A landscape with many valleys, sampled at points; each row gives a point and its height.
From any point a ball takes the steepest step (drop divided by distance) to one of its 2 nearest points. It stops when none of these is lower. Distance is the straight distance between rows; heights are no part of it.
q_357 height 153: [ -5.6, -18.3,  38.9, -15.7, -18.4,   8.5, -17.6,  10.6,  15.2,  -9.6,
 -19.7,   0.0,   0.6,   8.3,  25.7,   2.3, -25.9, -32.6,  -6.5,   7.9,
   0.0,   1.9,   4.0,  21.0,  33.1,  -6.8,  13.0]
q_6 height 504: [ 18.9, -18.9, -36.3,  -6.4,  -7.2, -24.6,  -5.8,  -8.6,  14.8,  -8.0,
  11.3,   6.4,  -1.0, -26.8,   3.2,  -1.0,  13.4, -17.6,   8.6,  10.2,
 -14.8, -39.5,  15.9,  -4.3,  58.4,   8.7,  13.1]
q_507 height 675: [ 22.1,  49.9,  -4.5,  22.1, -26.4,  22.4, -52.7,  10.9, -15.0,  -1.9,
  38.6,  -5.3,   0.7,   9.2, -12.5,  19.5,   6.4,   2.1, -20.3,  27.5,
  25.3,  18.7,  21.3,  15.5, -33.3, -11.7, -16.4]
q_728 height 337: [ 12.5,   3.2, -12.9,  -2.3,  15.6,  10.3, -14.2, -26.1,  12.3,   7.3,
 -27.8,  12.6,   0.6,  15.5,  12.7, -20.8, -28.1, -27.4,  24.7,   4.3,
  -4.3, -21.4,  -5.7,  -9.2,  39.3,  11.2,   5.6]
q_233 height 371: [ 10.2, -17.4,   7.8,  32.8, -15.1, -22.4,   3.8,   9.4,  -4.8,  15.3,
   3.9, -10.2,   4.9, -20.1,   3.2,  29.6,  17.4,   0.7, -30.0, -12.4,
 -41.3, -27.6,  -6.8,  19.9,  -4.5,   5.2, -17.4]
q_442 height 167: [ 18.5,   7.6,   7.5,  20.6,  14.0,  11.6,  35.7,  -0.2, -19.9,  16.6,
   8.7, -17.7,  -9.0,   0.4,   3.1,   0.8,   4.8,  14.9,  -4.9, -19.4,
 -10.9,  49.4,   3.3, -12.3, -34.4,  -8.2,  -7.5]
q_974 height 621: [  0.1,  11.3,  12.9,  -1.3, -18.6,   3.1, -50.0, -14.1,  -4.6, -16.5,
  13.1,  27.0,  -0.3,  35.7, -11.6,   2.4,  10.9,  -7.1, -52.4,  22.1,
  46.4, -21.3,  19.6,   1.9,  -0.2,  -6.4,  27.6]
q_380 height 229: [ 26.4,  15.9, -16.7,  -2.2,  -7.2,  -7.0, -26.9,  -9.4, -18.4, -12.4,
  26.0,  10.3,   8.6,   0.0,  -2.5, -19.1,  -3.6,  34.9, -43.3,  18.9,
  20.6,  16.2,  23.7,  -2.9, -11.7,   4.6,  -0.4]
q_351 height 233: [ -5.8,  17.5,  10.5,  -6.5,  -6.4,   7.9,  -0.5,  12.2,  -3.0, -17.0,
  26.5, -19.2,  -9.6, -12.0,   0.3, -17.0,   8.4,   3.6, -10.7,  -1.9,
  33.2,  47.8,  20.2,  11.3, -21.3, -25.3,   1.5]
q_433 height 128: [-36.7,   5.2,  40.3, -61.4,  12.1,  40.6,  40.7,  -3.4, -24.7, -30.1,
 -10.4,  -9.8,  16.3,  19.8,  17.2,  -1.8, -29.1,  16.7,  14.5,  -9.9,
 -15.8,  45.4, -21.8,  -4.1, -13.5,  13.6, -12.7]
q_668 height 427: [-19.9,  21.2,  13.0,  16.3,  12.2,  33.9,   5.2,   7.1, -13.8,  14.4,
  15.0,   6.2, -25.3,  34.6,   9.6,  12.9, -41.9, -14.1,  68.4,  21.3,
 -23.8,  23.9, -25.4,   9.9,   4.2,   9.7,   2.3]
q_744 height 368: [-32.1,  -0.3, -17.9, -35.2,   8.1,  31.2,  22.1,  -1.6, -23.2, -19.9,
  40.4,   8.8, -39.0,  10.1, -11.1, -14.3,   6.3,  12.1,  13.3,   9.3,
  20.5,  44.0,  26.6, -11.1,   4.2, -22.6,  32.9]
q_855 height 528: [ 20.5, -13.3, -19.0,  18.2,  -8.6, -10.1,  -4.4,  -9.2,  -5.5,  12.1,
  14.9,   0.6, -10.2,  -9.0,   5.8,   6.2,   2.4,  -3.8,  -3.0,  15.9,
 -18.5, -15.9,  -1.1,  -1.8,  42.3,   1.2,  11.7]
q_16 height 252: [-20.1,   3.2,  40.9, -24.0,  -8.1,  15.8, -25.4,  10.4,  17.7, -19.9,
 -20.7,  -3.0,   3.9,  11.2,  25.9, -21.9, -27.2, -36.1,   6.7,   0.3,
  26.0,  18.6,  -1.2,  22.8,  24.1,  -3.3,   5.7]
q_389 height 378: [  1.4,  -9.9,  -5.8,  20.5,  -8.2, -33.6,  -0.8, -19.2,   3.6, -19.1,
  19.1,   1.9,  22.3, -34.4,   2.4,  11.7,  21.7,  25.0, -47.9,  11.4,
  -3.8, -35.5,  -2.6, -15.8,  10.7,   6.6, -17.7]
q_783 height 278: [-21.2,   5.3,  20.7, -54.2,  15.4,  50.4,   0.2,   2.1, -10.2, -24.7,
  -1.2, -28.6, -28.0,  15.5,   1.6, -27.8,   5.3,   6.8,  -4.4,  10.5,
  -1.6,  47.5,  -7.8,   0.9,  -8.2, -16.6,  34.9]
q_935 height 372: [ 18.3,  -8.8,  30.2, -28.1, -12.0, -11.1, -21.6,  13.4,   6.1,   8.1,
 -36.0,  -5.2,  27.0,  -7.1,  14.5,  -4.0, -21.6,  21.1, -28.9, -10.9,
  17.5,  23.6,  -4.3,   4.4,  -3.4,  -1.0, -14.4]
q_858 height 552: [ 32.8, -23.8,   4.3,   8.5, -26.7,   0.0,  -4.7,  -1.8,  -2.2,  13.0,
  15.9,   3.7,  -6.9,   0.4,   8.5,  41.0,  -9.6,   2.7,  -5.0,  41.2,
 -31.9,  -9.5,   8.7,   3.7,  49.5,   1.4,  20.5]
q_711 height 272: [ -3.7,   7.2,  18.4, -18.0,  -2.8, -11.3,   3.9,  25.1,  16.4, -10.5,
 -46.0,  -6.4,  26.0, -12.0,  37.2, -12.0, -33.3, -15.8,   6.2, -33.1,
 -20.6,  10.3,  -8.4,  10.6,   5.9,  20.1, -38.5]
q_21 height 154: [ 14.8,  -6.1, -28.3,  12.1,  37.3,  12.8,  37.4,  -5.8, -24.8,  17.6,
   5.8, -15.8, -11.8,   2.3, -31.6,  -9.8,  29.5,   9.1,  38.0, -25.6,
 -30.5,  29.3, -10.9, -13.9, -26.0,  13.5, -19.7]
q_901 height 635: [ 25.8, -10.6,   4.0,  -9.4,  12.2, -19.2, -46.7, -21.1,  18.2,  23.4,
 -11.1,  13.6,   4.4,   3.4, -19.7,  30.8,  -2.8, -10.0, -29.9, -10.2,
   7.2, -57.3, -15.6,   7.2, -13.6,  16.8,  21.1]
q_765 height 284: [-22.3,  23.8,   7.5,  -5.7,   0.6,   4.9,  17.3,  19.3,   7.8, -14.5,
   5.2, -12.6, -10.5, -19.2,   7.0, -25.6,  -2.6, -12.0,  17.9, -13.8,
  38.1,  38.7,  14.7,   9.8, -12.9, -25.9,   2.3]
q_114 height 260: [ 30.4,  -9.5, -17.3,  -3.6,  10.2,   0.7,  -8.1, -34.3,  12.4,  24.0,
 -45.9,  23.1,  23.4,  24.8,  -8.2, -23.8, -16.2,  19.6, -12.1,  -2.9,
   8.5, -29.0,  -8.5, -23.5,   5.6,   3.2,  12.6]
q_223 height 329: [  1.4,  -7.1,  35.9, -19.4,  -7.3,   4.4,   7.7,  29.0,  -4.3,  -6.6,
 -34.7,  -8.9,  19.5,  -1.4,  28.0,  -5.1, -30.1,  11.3, -11.6, -19.3,
 -12.3,  42.9, -10.1,  16.5,  -3.7,   5.3, -23.6]
q_193 height 385: [ -1.8,   3.5,   8.2,  38.2, -18.3,  -5.0,   0.4,  46.2, -11.0,  23.8,
  11.0,   0.1, -23.5,  -3.7,  11.7,   9.9,  -1.2,  -4.4,  31.2,  -0.6,
 -23.5,  19.2,  -8.1,  33.0, -18.3,   5.6, -14.4]
q_283 height 236: [ 26.5,   1.5,  12.5,  10.4, -23.4, -13.1, -35.6, -11.8,  -1.1,  17.3,
   6.3,   1.6,  29.9,   3.3, -12.0,  33.7,  -3.6,  44.1, -56.0,  13.0,
  11.2, -21.8, -11.5,  -4.8, -33.4,  -4.2, -11.4]
q_961 height 377: [  1.8, -30.1,  11.2,  12.5,  -8.1, -30.1,   0.6, -24.5,  22.2,  -7.9,
  10.0,   4.5,  21.7, -18.9,  -8.5,  29.8,   5.7,  26.4, -56.6,  14.2,
  -0.1, -50.7,  -6.5, -13.9,  -1.2,  -6.7,   3.0]
q_244 height 405: [-26.9,  24.9,  -5.9,   1.2,  21.9,  35.1,  13.9, -12.2,  -8.9,   3.4,
  10.5,  12.2, -18.9,  22.0,   8.2, -10.4, -40.1, -18.7,  72.2,  13.6,
  -8.1,  13.5, -23.9,  -1.7,  17.1,   6.6,   6.7]
q_888 height 667: [ 21.6,  41.2,  -0.4,  11.7, -17.4,   2.3, -53.9,  12.2,  -9.1,   9.1,
  28.6,   0.3,   0.7, -15.0,  -0.6,  -3.4,   0.6,  -1.0,  -7.9,  13.8,
  27.9,  11.1,  15.1,  24.7, -30.5,  -8.6, -15.9]
q_978 height 389: [-13.6,   9.1,  12.3,  67.7,   0.4,  -9.1,   9.2, -29.7,  -5.3, -18.7,
  18.7, -23.1,  -5.8,  -8.1, -12.7,  13.1,  40.7,  10.3, -36.3,  -0.4,
 -22.8,  -4.1,  -2.8, -12.3, -32.6,  -6.4, -34.1]
q_4 height 156: [-27.4, -12.2, -45.1,   0.8,  31.8, -14.0,  36.3,  17.9, -10.5,  10.7,
  27.0,  -8.8, -22.3,  -6.0, -35.8,  -3.0,  42.3,  18.0,  80.5,  -6.7,
  -4.9,  11.3,   1.4,  -8.1, -25.9,  16.9,   0.4]
q_999 height 351: [ 13.6,  16.5,   8.5,  46.4,  -5.7,  -7.1, -14.0, -28.4,  -8.3, -13.4,
  23.8, -13.5,   8.8,  -9.4,  -8.4,  15.2,  23.2,  32.2, -51.4,  14.4,
  -8.9,   4.8,   2.4, -13.9, -35.5,  -3.8, -31.1]
q_989 height 614: [ -7.1,  -4.1,  19.0,  12.8,  -1.5, -18.5, -29.6,   0.1,  23.9,   1.7,
  12.4,   5.0, -12.0, -12.6,  -7.7,  41.2,  -2.7, -55.9, -21.9,  -3.6,
   8.0, -61.9,   5.3,  19.7, -11.7,  -3.9,  22.8]
q_60 height 318: [  2.2,  -3.7,   1.0,  37.5, -13.6, -18.2,  -7.8,  23.4,  -2.3,  21.3,
   4.7, -10.6,  -5.5, -18.1,  -2.1,   9.0,  21.6, -13.8,  -0.8, -15.6,
 -32.6, -16.9,  -7.3,  31.0,  -8.4,   2.4, -21.9]
q_742 height 137: [ 26.5,  -9.6,   6.0,  -0.6, -22.1,  -6.0, -32.7, -17.3,  20.7,  26.0,
  -5.2,  30.8,  22.3,  32.9, -24.5,  15.7, -19.5,  48.1, -45.3,  15.3,
  23.9, -32.5,  -9.5, -11.1, -22.0,  -7.3,  10.8]
q_553 height 655: [ 31.3,  18.5,  -5.8,  -9.3, -19.3,  -7.0, -72.1,  -0.3,  -4.1,  18.2,
   6.6,  25.0,   8.6,  -4.8,   4.6,   5.2, -12.5,   2.0, -14.7,  10.2,
  22.9, -13.5,   3.7,  13.4,  -7.2,  13.8,  -7.3]
q_217 height 627: [ 19.7, -16.0,   8.5,  -2.1,  15.2, -23.2, -31.8, -17.8,  24.3,  12.9,
  -1.5,   2.1,  -1.6,  -9.1, -24.3,  44.2,  -3.7, -36.7, -23.4,  -7.4,
  -9.0, -66.1,  -2.4,  11.8,  -9.1,  12.7,  30.1]
q_31 height 218: [-35.2,   0.3,  35.7, -44.1,  12.5,  45.3,  15.9,  11.0, -13.5, -27.5,
  -9.0, -19.9, -10.0,  17.0,  11.0, -21.0, -14.5,  -3.4,  11.5,   1.2,
  -9.9,  47.7, -17.0,  11.0,  -2.0,  -4.1,  13.2]
q_174 height 544: [ -5.2,  13.0, -59.6,  13.3,  10.8, -14.3,  -5.4,  -1.5,   6.7, -12.3,
   9.7,  -4.1,  -3.2, -12.9, -27.0, -42.9,  27.0,  -8.4,  25.8,  -6.2,
  13.5, -19.4,   9.7,  13.8,  21.2,  -2.6,  -4.2]
q_287 height 456: [ 13.1, -27.7,  -5.1, -26.6,  10.7, -36.2,  -2.7, -14.8,  33.0,   6.6,
 -42.0,   3.5,  24.0, -16.4,  -4.9,   6.3,   8.0, -13.8, -16.5, -28.4,
  -0.6, -51.3,   3.6, -17.7,  13.8,  12.3,   7.6]
q_916 height 323: [-17.7,  -1.0,   7.1, -40.3,   7.7,  43.2,   4.0,   5.2, -21.7, -21.6,
  27.1, -24.4, -42.4,  17.4,  -8.8, -18.2,  21.5,  11.2,  -7.9,  21.1,
   5.5,  44.5,   2.0,   0.6,  -3.9, -20.7,  40.2]
q_293 height 333: [  5.5,  11.6, -35.6,  -1.0,   0.1, -44.4, -12.3,  -9.4,  -0.2, -35.8,
  11.6,   1.7,  25.2, -29.7,  -5.5, -21.6,  29.7,  22.3, -41.9,  -6.5,
  15.9, -19.4,  13.9, -21.7,  -2.6,  16.9, -25.0]
q_944 height 596: [-19.3,  15.1,  20.7,  28.0, -17.7,   4.6, -34.3,   7.7,  13.2,  14.8,
  -4.7,   3.0, -12.8,   8.9,   1.5,  25.2,  -6.5, -51.3, -10.2,  -4.4,
  26.4, -33.5,   5.4,  17.3, -13.7, -25.8,  16.1]
q_200 height 225: [  6.7, -10.1, -11.1,   6.5,  -3.4, -14.3, -18.7,  17.1,  12.3,  19.0,
 -12.4,  -9.7,   1.6, -24.3,  -3.8,   2.2,   7.5, -21.3,  31.5, -17.9,
 -36.8, -13.5,  -9.8,  31.1,  18.7,  18.2, -26.0]
q_945 height 227: [ 20.0,   2.0,  -9.9,  22.3,  18.9,   2.2,  24.0,  -5.5, -16.1,  20.4,
 -14.8, -19.6,   2.9,  -5.4,  -9.2, -17.0,  14.4,   1.5,   9.1, -23.8,
 -28.3,  15.0, -14.8,  -5.2, -12.0,   1.1, -19.1]
q_698 height 313: [-60.1,  -4.9,  10.7, -12.5,   7.8,  17.3,  53.6,  25.3,  -4.6, -18.1,
   6.2,   8.5, -29.9,   3.3,  11.6,  -8.6,  -5.2, -14.6,  59.4,   4.2,
  16.4,  29.0,  -2.3,  -5.5,  12.3, -15.3,  26.1]
q_639 height 291: [  2.5,  -1.6,  20.4,  -3.7, -25.9,  22.9, -25.2,  20.9,  -3.4,  -1.7,
   7.1,  -6.2, -19.9,  18.1,  10.0,  15.9, -19.2, -21.3,   8.0,  34.9,
  -1.5,  16.9,  -2.0,  21.0,  38.3,  -8.8,  15.0]
q_911 height 217: [-47.4,  -6.1, -30.0,  10.1,  19.8, -21.9,  48.7,  17.7,  -5.0,   8.5,
  30.5,  -2.4, -30.1, -14.0, -13.4,   3.5,  36.4,  20.4,  76.5,   3.6,
  15.2,   8.1,  11.5,  -8.8, -30.6,   9.5,  21.3]
q_523 height 274: [-15.5,   0.5,  -4.9, -28.1,  25.4,  27.8,  47.8, -12.9, -22.3,  19.8,
   9.2,   8.6, -21.4,  -1.1,   5.8,  12.9,   7.3,  10.0,  50.9, -28.0,
 -20.7,  42.6,  13.3, -45.8, -49.5,  10.9, -18.5]
q_716 height 373: [ -1.1,  15.8,  -6.7,   6.7,  20.4,  22.6,  10.1, -18.6,   6.9,  -1.3,
 -20.8,   3.0,   3.1,   8.5,  15.1, -24.2, -30.8, -35.9,  50.9,   0.6,
 -17.2, -10.2, -22.1,   0.3,  30.1,  16.1,  -9.0]
q_803 height 198: [-14.0,  17.5,  15.9, -42.1,  19.6,  32.5,  55.2,  -7.7, -28.5, -12.1,
 -20.4,   0.8,  20.5,  10.4,  18.7,   5.1, -36.3,  14.9,  26.0, -13.2,
 -20.8,  31.5, -24.2, -31.9, -16.5,  21.5, -24.3]
q_432 height 285: [ 15.5,  -8.6,  11.3,  18.5,   5.7,   6.5,  34.0,   0.7,  -7.7,  12.2,
 -47.8,  -9.6,  18.3,  -6.3,  14.4, -11.4,  -6.7,  -4.8,  -4.6, -24.6,
 -25.7,   4.7, -16.7,  -2.4,  -7.8,   0.4, -16.6]
q_987 height 203: [ -8.0,  11.3,  -4.5, -15.0,  11.3, -15.5,  18.5,  35.5,   9.9,  -6.8,
 -31.4, -12.4,   9.1, -11.8,  18.9, -14.2, -13.5, -16.7,  37.6, -33.3,
 -33.9,  11.2, -18.8,   8.6,   3.4,  28.0, -45.4]
q_838 height 562: [-14.5,  19.0, -27.5,  25.2,  -6.1,  -9.5, -18.4,  -7.7,  15.1,  -0.9,
  11.5,   9.5, -10.7, -14.8,  -4.0, -29.4,   8.3, -23.2,  11.7,   8.2,
  36.1, -30.1,  15.0,  14.8,  16.6, -17.3,  17.9]
q_628 height 370: [-26.0,   6.7,  16.6,  22.3, -21.6,  26.5,   2.7,  33.8,  -3.9,  -2.4,
  15.8,  -7.1, -33.7,  24.5,   0.0,   9.7,  -5.9, -24.3,  25.3,  32.0,
  11.6,  17.8,  -3.6,  26.9,  20.9, -22.3,  27.0]
q_669 height 325: [  6.8, -24.2,  25.0,  11.6, -12.3, -13.2,   6.9, -10.1,  10.0,  13.8,
 -22.2,  -4.1,  25.6,   0.3,   3.4,  15.1,  -6.6,  13.8, -51.9, -11.2,
   4.1, -25.2,  -7.4,  -4.9,  -7.2, -21.7,   7.8]
q_895 height 301: [ 25.6,  -1.6, -14.7,  -1.5,  14.5,  15.4,  -3.0, -38.0,   4.1,  11.7,
 -40.3,  19.9,  12.7,  23.1,   7.6, -28.9, -27.1,  -3.8,   4.3,   7.7,
   5.0, -17.8, -10.6, -21.4,  27.4,   6.9,  18.3]
q_496 height 70: [ -6.2,  -7.0, -49.0,  -5.1,  34.5,   2.4,  35.2,   1.9, -20.6,  11.9,
  25.8,  -6.0, -24.5,   2.4, -37.7, -11.1,  34.3,  17.0,  54.8, -18.6,
 -19.8,  22.6,  -0.9, -20.7, -22.8,  16.5, -10.6]
q_344 height 332: [  5.5, -21.7,  25.6,  12.8,  -6.6,   2.1,  20.3,   1.9,   7.4,  12.8,
 -52.6,   0.8,  23.2,  -0.1,  22.2,   2.8, -18.0,  -5.3, -27.2, -24.0,
 -14.8, -13.1,  -5.9,   4.1,  -7.4, -10.1,  -4.5]
q_95 height 287: [ 20.0,  11.9, -33.7,  -9.4,   0.8, -29.4,  -2.5, -17.5,   1.4, -17.1,
  -1.0,   9.5,  26.9,   1.0,  -8.8, -31.2,   0.6,  44.3, -49.8,  -3.3,
  26.3,   6.6,  29.0, -23.7, -18.4,  12.2,  -7.1]
q_146 height 247: [-18.6,  10.2,   2.8, -57.6,  20.2,  30.4,  48.3, -18.5, -26.1,  -1.2,
  -8.8,   8.1,  -1.0,   5.9,  10.9,  15.8,  -7.7,  24.7,  35.1, -20.8,
 -17.8,  48.8,   4.1, -49.3, -30.6,   6.4, -24.5]
q_970 height 423: [-10.3, -16.7,   3.8,  59.6,   7.2, -17.5,  40.5, -21.4,  -7.9,  -6.2,
   2.3, -25.7,   8.7,  -6.4, -10.3,  -1.1,  43.7,   8.1, -37.5, -21.4,
 -28.3, -16.2, -12.7, -10.7,  -5.9,  -7.1, -21.4]
q_127 height 581: [-17.2,  22.2,   8.8,  23.9, -16.8,   6.2, -29.7,   4.5,  13.7,   7.0,
  -2.0,   1.4, -13.1,   5.0,   5.2,  -4.9,  -6.5, -37.4,  10.8,   9.7,
  38.0, -12.2,   9.5,  27.0,   1.3, -30.7,  17.7]
q_83 height 475: [ -0.9, -32.8,  -4.4,  -9.7,  17.7, -21.8,  15.5, -12.8,  26.0,  -0.1,
 -45.2,  -9.3,  20.7, -15.9, -12.1,   3.1,  24.3, -35.1, -17.8, -36.7,
 -10.5, -55.2,  -1.2,  -5.2,  15.3,   0.2,   0.2]
q_232 height 644: [ 18.9,   6.3, -16.6,  -0.8,   3.1, -19.5, -52.0, -22.0,   4.7,  13.7,
  -3.1,  25.6,   6.3,   2.4, -15.1,  -3.1,   4.0,  -5.1, -28.4,  -8.5,
  14.1, -47.4,   1.3,   2.2,  -3.2,  14.6,   7.9]
q_923 height 352: [-42.4,  -0.3,  22.8,  11.7,   0.0,  29.1,  31.4,  24.8, -11.1,  -5.4,
  14.3,   0.7, -37.9,  20.2,   7.1,  -2.2,  -8.7, -16.9,  42.4,  14.4,
   7.6,  36.2,  -3.6,  13.4,   2.6, -20.9,  24.3]
q_671 height 314: [-32.1,  21.6,  18.5,  -6.1,   1.7,   5.4,   6.9,  19.7,  16.1, -14.2,
 -23.3,  -1.9,  -3.1,  -9.0,  20.4, -31.5, -24.2, -29.1,  33.9,  -9.6,
  29.9,  22.9,   1.1,  16.2,   6.2, -12.3,  -1.9]
q_259 height 305: [ 16.7,  16.6,  24.4,  31.7, -19.3,   1.9, -22.8, -11.3,  -7.2,   1.7,
   8.2, -19.2,  18.8,   9.3, -12.1,  33.4,  11.3,  35.8, -61.1,   9.3,
   3.9,  10.6,   1.5,  -3.3, -44.6, -16.7, -23.0]
q_540 height 573: [ 29.5, -21.0,   8.6,  -0.4, -30.2,  14.5,  -5.6,  21.9, -15.5,  -4.4,
  42.2,   8.7,   1.0,   2.5,   9.7,  46.3,  12.1,  10.5, -13.1,  60.7,
 -23.5,  -1.1,   5.8,   8.0,  48.7,   4.0,  16.3]
q_104 height 450: [  0.3, -22.0, -21.9,  26.8,  19.4, -17.1,  42.6, -11.9,  -2.3,  -8.0,
 -14.2, -27.1,  17.0,  -8.0, -19.7, -17.4,  48.3,  -3.6, -17.8, -26.7,
 -18.3, -21.8, -12.5, -13.3,  20.9,  -4.1, -16.2]
q_225 height 230: [  5.4,  -8.7,  -6.6, -13.3,  19.2,   7.0,  43.6,  -3.1, -33.2,  18.0,
  27.3,  -6.2, -14.6,  -0.7,  -1.3,  16.8,   7.8,  37.4,  12.3, -18.0,
 -15.1,  54.4,   7.7, -34.0, -34.5,   2.1,  -0.3]
q_518 height 608: [  7.0,  -1.9,  -8.7,  -4.9, -22.5,  10.7, -36.2,  -6.8,  -9.2, -31.5,
  29.5,  24.9,   1.7,  27.2,  -3.8,  -3.9,   2.9,   1.1, -49.6,  49.9,
  29.9, -23.9,  24.1,   8.8,  31.3,  -1.7,  33.6]
q_425 height 131: [ 14.3,  30.1, -15.9,  -4.8,   0.9,   5.5, -17.4,  -4.8,   1.7, -28.8,
  47.5,   2.9,  -6.1, -12.1,  -3.8, -23.9,   7.7,  13.9, -31.1,   7.3,
  36.3,  35.3,  43.5,   9.1, -36.6,  -1.5,  -9.7]
q_619 height 471: [  1.7, -15.7, -27.4,   3.9,   9.1, -24.0,  25.2,   2.8,  10.3,  -6.6,
 -20.3, -17.6,  12.4, -14.5, -11.1, -14.9,  33.1, -22.0,   1.1, -23.4,
 -11.4, -26.3,  -5.0,  -8.9,  35.7,  -0.5, -13.1]
q_197 height 524: [  6.3,   5.7, -56.4, -11.5,  -3.8, -29.7,  -4.2,  10.1,   7.7, -23.6,
  13.7,  10.8,  -1.1, -24.2,   1.7, -27.2,   9.9,  -8.9,   2.4,   6.0,
  12.1, -22.6,  15.7,  -9.5,  45.9,   8.7,   0.6]
q_637 height 408: [ 23.5, -26.3,  24.2, -41.1, -17.0, -25.1, -21.1,  -0.5,  33.1,  12.1,
 -33.4,  11.2,  27.9,  -6.2,  13.3,  12.9, -25.0,  19.1, -17.9,  -0.7,
   7.5, -11.3,   4.1,  -2.7,  14.0,   6.0,   6.2]
q_839 height 426: [ -3.6,  -2.0,  14.9,  23.5,  -6.2,   9.9,   2.6,  33.7,  -9.8,  14.6,
  12.7,   6.9, -29.7,  18.9,  16.4,  22.3, -26.6, -12.2,  48.4,  16.6,
 -31.1,  21.1, -16.7,  23.6,  10.2,  13.6,  -3.5]
q_955 height 433: [ 24.4, -28.9,  18.5, -35.5,  -1.9, -30.6, -10.3, -17.6,  49.1,  17.0,
 -45.9,  19.5,  29.4,  -2.2,  -1.3,  18.7, -20.6,   8.8,  -9.3, -18.0,
  -0.6, -44.3,   2.5, -13.3,   3.9,  11.6,  15.8]
q_869 height 209: [ 32.7, -11.8,  -9.9,  -2.5,  -9.4,  -3.7, -15.9, -25.4,  17.3,  29.5,
 -25.4,  33.1,  27.6,  29.6, -15.6, -14.0, -20.5,  47.9, -29.0,   2.7,
  18.5, -26.3,  -5.7, -20.2, -13.8,  -5.3,  10.6]
q_299 height 98: [ -2.6,   5.6, -25.5, -11.5,  11.5, -19.4,  -0.5,  27.7,   8.1,   0.6,
 -13.4, -14.3,  -0.2, -22.7,  -3.2, -18.8,   5.9, -13.1,  51.5, -16.5,
 -20.9,   4.9, -16.6,  11.6,  20.3,  18.5, -33.8]
q_994 height 595: [  8.9,  -4.7,  -2.5,   5.3, -25.9,   9.9, -23.8,   5.0, -13.3, -20.9,
  43.6,  14.7,   2.4,   4.3,   5.7,  17.4,  10.3,   4.2, -31.7,  48.8,
  14.7, -12.5,  10.7,   7.8,  40.1,  -8.6,  16.3]
q_928 height 275: [-66.0,  -2.2, -12.3, -19.8,  12.0,  -0.5,  50.9,  18.9,  -5.1,  -2.7,
  15.0,  12.4, -30.4,  -3.3,   5.4,   4.1,   8.5,  10.0,  76.2,   3.0,
  21.5,  28.0,  11.2, -21.5,  -7.7,  -8.4,  23.3]

For each start below, name every point that the ball comes to, in order.
q_637: q_935, q_223, q_711, q_987, q_299
q_916: q_783, q_31, q_433
q_540: q_858, q_855, q_6
q_193: q_60, q_200, q_299
q_716: q_728, q_895, q_114, q_869, q_742
q_744: q_783, q_31, q_433
q_389: q_293, q_95, q_380, q_425
q_232: q_901, q_217, q_989, q_944, q_127, q_838, q_174, q_197, q_6

Where does a ball stop that starts at each point below?
q_233: q_299
q_344: q_496
q_928: q_496
q_974: q_6
q_104: q_742
q_518: q_6
q_244: q_742
q_83: q_299
q_839: q_299
